Each row is a point on a landscape with many valleys, with its height.
From any point a ball takes the steepest step (drop divided by distance) to one of its 2 nearest points. It stops when none of these is lower. Distance is the straight distance between rows; heights are no part of it.
Kaz h=5.35: [123,126,77,140,134,126,128,124,162,96,148,142,122,149,135,159,173,81,149,99,196,88,76,109]
Rel h=3.95: [134,105,124,105,134,98,151,94,143,102,137,79,135,140,154,161,91,138,70,113,143,94,130,110]
bese h=2.05: [142,104,135,147,114,147,163,163,113,134,129,136,105,113,38,111,129,159,138,167,100,159,170,137]
Muz h=3.03: [158,131,111,141,136,127,125,125,145,146,139,133,139,148,154,136,129,114,158,117,139,148,89,133]
zimaz h=6.17: [150,125,132,121,128,124,147,159,94,130,134,112,150,127,115,127,116,100,142,111,99,121,99,142]
reki h=3.96: [126,169,132,136,105,144,110,138,114,138,112,128,125,120,130,118,152,88,162,134,130,160,88,155]
Vaf h=5.70: [136,155,145,112,94,119,157,127,142,115,182,82,129,129,124,140,135,118,155,107,159,149,84,121]
Taz h=2.37: [122,155,148,151,113,175,124,123,119,165,166,120,125,124,141,91,125,62,162,162,141,160,81,156]
nit h=3.15: [115,112,102,98,148,118,105,88,134,143,140,162,136,143,180,127,95,120,95,127,125,80,127,113]
fugab h=6.05: [120,121,68,100,149,107,95,81,147,108,113,160,119,138,164,149,151,116,77,117,167,74,127,107]
patar h=5.07: [147,148,108,98,119,110,115,124,158,119,115,126,129,133,133,144,151,140,142,101,151,148,117,135]
siza h=4.95: [99,138,129,102,136,118,143,132,105,111,132,139,107,127,95,119,103,198,104,126,94,120,201,126]
ges h=6.56: [115,121,89,124,161,131,116,132,95,143,132,151,135,155,147,127,91,125,127,120,99,106,110,154]
bolu h=6.85: [120,186,163,142,82,153,126,108,126,139,157,96,119,98,152,108,152,74,147,151,137,159,85,125]
dovi h=2.38: [170,121,161,155,113,120,141,146,119,127,98,109,133,108,103,123,139,139,145,146,109,163,138,131]
Magug h=3.38: [132,142,162,133,126,152,124,147,98,142,81,136,126,127,105,106,126,105,143,182,105,174,129,172]
ged h=6.45: [116,117,92,138,157,144,120,147,101,151,145,139,137,158,132,123,95,98,147,115,109,124,84,157]
veme h=3.80: [131,108,87,128,157,108,110,106,145,138,121,155,144,147,174,137,123,112,111,110,131,92,111,110]
Kufi h=4.81: [133,110,133,98,127,103,108,87,152,119,114,122,142,107,143,131,115,170,87,121,123,104,175,104]
sezi h=2.67: [152,130,117,144,139,124,122,121,142,150,110,136,135,151,155,132,121,136,148,129,120,151,117,132]
Boga h=4.28: [123,169,119,122,113,118,118,137,114,119,117,121,130,114,123,135,154,104,161,106,128,141,93,155]
bov h=6.35: [118,134,116,134,137,148,126,153,92,144,145,126,139,134,128,131,119,87,160,118,117,126,74,165]
kolad h=4.20: [123,130,147,132,105,99,156,156,144,120,119,107,117,90,60,124,143,173,137,106,131,161,152,128]
Fivi h=4.91: [139,133,139,157,147,147,125,171,80,153,77,150,130,147,148,125,125,130,120,175,89,134,151,155]
Vomep h=5.51: [107,121,88,109,134,158,128,127,156,98,190,150,115,156,135,151,171,81,151,99,212,91,74,105]
zavu h=6.57: [115,105,122,56,127,111,149,117,161,136,169,117,139,135,96,120,89,142,115,93,154,136,123,127]
Zadu h=2.87: [134,135,97,141,131,163,105,122,151,147,173,143,138,145,144,122,157,87,183,110,171,125,68,134]
Nek h=3.14: [131,149,187,124,111,166,138,114,135,151,114,121,114,107,109,76,126,81,152,188,117,179,122,161]
Tofir h=5.36: [117,95,142,111,117,98,126,85,159,127,135,126,114,91,115,111,107,184,75,131,123,102,195,88]
Silub h=4.46: [99,118,154,125,131,113,147,118,122,96,140,122,92,104,103,119,116,198,96,143,98,95,222,100]
pokom h=4.18: [158,98,134,135,130,100,127,106,153,119,115,117,142,111,124,128,113,176,100,117,105,123,169,103]
sug h=2.59: [137,143,118,134,112,145,124,125,140,143,168,122,139,140,144,137,145,86,175,115,154,137,62,125]
Lofom h=3.08: [152,128,155,132,121,157,141,152,100,145,109,130,123,132,88,111,117,117,138,173,98,174,141,162]
Kaso h=3.09: [129,116,69,142,150,151,99,119,159,143,156,172,146,149,140,129,154,96,158,107,167,112,85,129]
finuf h=5.50: [137,172,145,119,91,119,150,129,140,125,155,91,112,120,104,126,134,122,151,122,152,180,105,136]
dogok h=1.23: [107,143,122,208,92,144,110,137,132,129,162,150,119,138,140,117,173,52,149,153,186,122,65,106]
Nog h=2.20: [129,89,120,146,128,155,155,169,113,127,125,154,105,100,48,124,138,194,126,150,92,133,198,116]
loma h=5.68: [105,116,115,89,132,154,137,129,154,118,187,120,127,154,144,154,145,98,164,94,192,116,71,111]
novol h=3.73: [150,128,134,120,108,88,155,130,157,116,131,96,132,107,83,131,129,160,124,96,132,147,135,124]
rimol h=6.43: [117,84,137,70,124,104,167,124,145,131,167,106,141,130,90,127,78,150,103,103,140,119,128,113]
zuf h=6.48: [160,135,175,159,118,134,147,151,102,147,112,107,139,108,122,120,140,65,144,164,112,141,92,148]
Faded h=6.74: [126,176,170,153,97,142,115,111,131,138,113,115,112,95,157,104,159,61,155,167,138,150,88,127]
zem h=5.29: [129,113,114,99,129,117,139,131,131,123,146,116,146,143,140,149,117,103,134,92,138,111,86,128]
vomum h=6.59: [144,155,191,153,102,144,145,132,116,146,119,105,128,94,137,99,147,60,138,176,117,146,96,141]
filor h=4.59: [131,131,115,185,146,127,120,150,105,156,92,148,120,150,159,132,126,104,134,152,122,131,100,146]
das h=2.58: [147,121,149,142,116,134,162,164,102,123,127,127,110,129,57,116,110,142,131,165,97,169,149,146]
dolo h=3.64: [114,148,159,140,124,156,113,151,103,147,85,139,124,121,128,107,146,84,161,172,116,167,112,168]
noni h=4.03: [134,134,129,118,134,126,135,155,98,115,101,127,131,120,104,126,122,152,130,124,91,143,151,147]
Leger h=2.08: [150,131,104,132,152,123,104,121,134,149,110,156,139,142,163,125,122,161,134,125,108,129,144,125]
vap h=2.97: [120,133,135,126,162,159,105,154,86,137,106,161,138,141,152,118,123,171,135,142,75,117,189,144]
Vup h=5.46: [138,140,98,92,137,107,99,108,154,105,89,144,132,130,149,141,159,158,115,101,143,116,141,127]
Tuno h=5.32: [144,173,122,113,104,118,129,118,160,120,140,112,118,136,124,140,156,124,159,114,160,177,107,143]
sosuv h=1.64: [113,155,108,173,104,147,115,125,139,113,175,147,117,141,135,140,180,63,156,122,193,119,63,106]
Moru h=6.04: [124,120,156,134,134,133,128,145,107,97,101,107,138,111,126,136,135,185,104,124,84,101,219,108]
Vig h=4.75: [137,135,123,157,159,141,123,159,95,160,93,149,129,152,146,121,116,114,135,158,98,140,123,163]
vede h=2.73: [148,137,162,142,117,168,136,128,124,158,140,116,121,136,121,97,108,94,164,168,126,178,99,167]
zer h=4.57: [113,160,120,109,125,119,121,147,111,112,109,121,129,130,112,141,133,129,143,109,113,148,115,158]
mok h=5.54: [121,118,111,73,129,122,131,114,148,123,166,114,147,146,127,136,111,119,143,92,153,129,91,133]
moku h=3.62: [121,105,142,126,134,141,121,130,137,121,114,145,124,112,110,116,126,206,127,108,104,139,207,98]
biret h=3.02: [164,113,180,155,125,143,132,171,124,143,73,130,139,116,104,121,152,148,137,160,104,166,170,126]
Rukig h=2.79: [130,87,130,143,134,124,155,159,121,114,121,137,105,97,65,123,130,192,117,132,97,118,198,107]
nale h=5.66: [147,113,117,112,138,99,135,122,127,118,119,108,146,128,144,141,111,126,113,100,112,108,119,131]
dafu h=4.01: [120,124,146,134,115,155,128,166,114,121,101,135,115,122,79,125,128,182,139,133,101,181,185,131]
vugir h=6.94: [110,178,151,132,78,172,136,103,120,141,186,108,110,116,171,119,153,67,139,151,157,149,73,110]
Lukos h=5.60: [139,130,155,160,132,129,118,142,99,101,75,115,139,128,144,144,140,179,109,135,92,122,193,113]
kot h=3.61: [129,114,157,142,124,183,130,170,102,130,91,144,122,135,93,126,136,162,129,163,97,177,206,127]
Lugur h=4.94: [116,96,128,124,118,85,148,105,169,112,122,96,116,91,93,131,109,185,70,111,139,117,180,102]
dod h=6.25: [110,103,62,113,146,116,110,99,158,109,130,165,115,147,143,156,143,94,81,109,196,73,103,99]
tizub h=3.23: [86,139,162,93,117,87,119,68,128,104,137,103,109,95,137,125,100,160,50,147,136,85,197,115]
bisef h=3.12: [119,122,124,97,138,97,133,92,125,111,138,105,128,139,167,146,84,137,72,121,120,84,146,109]
duf h=5.85: [119,117,150,74,112,114,164,131,147,113,179,86,143,135,117,149,117,127,140,94,170,129,97,115]
fadif h=2.10: [132,155,115,146,103,135,131,122,141,117,165,122,116,133,149,153,171,81,160,115,181,128,64,111]
zoruk h=3.60: [127,133,115,116,145,152,115,144,99,127,106,144,131,142,123,122,122,155,135,132,83,145,152,161]
bosor h=3.48: [153,94,137,139,130,105,154,141,127,114,117,118,128,106,85,123,115,184,109,118,91,130,173,109]
nuv h=1.93: [103,133,140,87,128,88,119,66,121,117,142,120,113,123,165,131,88,132,62,138,125,74,163,113]
mik h=4.30: [111,121,132,130,111,139,143,164,135,122,112,127,105,112,60,121,127,194,143,114,120,172,173,123]
merur h=5.15: [140,130,156,157,139,142,126,160,85,129,74,137,131,142,156,136,133,150,119,157,87,140,169,131]
fimir h=3.01: [161,133,159,146,103,113,142,134,134,119,123,97,139,102,95,123,134,130,147,117,117,154,117,129]
Bipo h=6.36: [149,139,155,144,116,132,153,154,89,128,124,100,136,125,113,130,126,80,140,143,107,137,85,146]
Datuk h=6.21: [135,80,142,87,127,109,161,128,122,121,147,105,150,122,97,130,86,133,98,103,110,99,131,117]
Mez h=1.90: [136,136,133,185,126,151,118,141,137,180,135,148,137,136,156,107,139,68,164,157,158,145,63,142]
fil h=5.94: [151,107,135,111,141,108,153,141,106,121,133,112,156,124,117,134,98,128,118,108,93,102,120,133]
labo h=2.24: [99,122,113,89,154,128,85,75,134,145,139,173,132,130,178,109,101,141,101,133,112,85,157,131]
surad h=1.03: [114,132,105,125,172,129,85,100,124,151,128,170,129,150,178,106,110,158,129,132,108,100,153,132]
dez h=4.71: [127,107,97,108,143,102,135,96,151,105,132,106,135,146,162,169,123,114,95,105,163,95,100,107]
sireb h=3.05: [129,122,127,109,141,140,111,125,139,128,110,148,142,128,133,118,121,191,129,119,96,140,196,118]
sipam h=4.15: [127,112,81,175,154,107,112,117,141,136,118,150,133,159,171,148,124,112,109,111,145,90,102,108]
lav h=6.46: [115,122,137,108,129,101,125,132,120,91,91,106,131,97,119,138,131,186,87,115,100,98,191,113]
gep h=2.12: [109,146,142,179,122,169,111,130,124,174,147,140,128,123,151,85,133,53,165,170,149,145,69,158]
Luni h=2.19: [109,142,133,121,167,141,97,125,107,138,121,161,128,140,176,108,112,169,130,136,83,103,185,130]
Dazuz h=3.26: [111,97,70,139,150,137,110,125,146,135,153,174,145,164,145,133,127,90,143,104,173,95,73,116]
Biraz h=4.40: [131,122,98,204,144,113,113,136,125,140,99,154,133,160,162,139,135,100,128,134,149,113,92,115]
ruko h=1.65: [131,141,122,196,119,132,109,137,140,154,128,142,128,131,155,132,169,69,156,145,161,130,70,124]
tatiz h=5.78: [124,132,75,82,141,105,104,98,153,115,109,149,125,132,146,154,145,133,102,103,156,100,120,120]
tuta h=5.37: [97,138,113,77,148,123,123,123,102,122,133,136,119,132,118,118,93,165,102,111,90,118,165,153]
fupa h=3.85: [78,131,171,110,122,87,132,83,129,96,133,103,101,96,119,116,111,185,67,143,121,88,219,103]
nud h=4.33: [143,109,134,119,118,82,142,120,174,103,116,84,133,104,97,147,129,182,99,94,145,132,151,116]
vebi h=5.17: [133,119,90,128,139,122,125,115,161,103,143,127,126,154,150,171,153,99,125,98,182,98,81,107]

For each start below, name the point where the ball stops.
mik: dovi
lav: bese
ged: zem
Kaso: dogok
Moru: surad
vomum: zem
loma: nuv
filor: surad
zer: surad
dod: nuv
rimol: zem
Tofir: bese
tuta: surad
Nek: dogok

Call two points neighbours if one is among the 2 nearest of the other. Go from one point of each pair to the other, from neighbour to neighbour, staying as low as possible. Name the highest point that can't be avoided.
surad, patar: duf
dogok, zem: loma
novol, dogok: Tofir
dogok, surad: Muz

For each start below, name every point that the ball comes to, in order.
siza: Silub, fupa, tizub, nuv
vugir: Taz, gep, Mez, ruko, dogok
Faded: vomum, zuf, Bipo, zimaz, fil, nale, zem
Dazuz: Kaso, Zadu, sug, fadif, sosuv, dogok
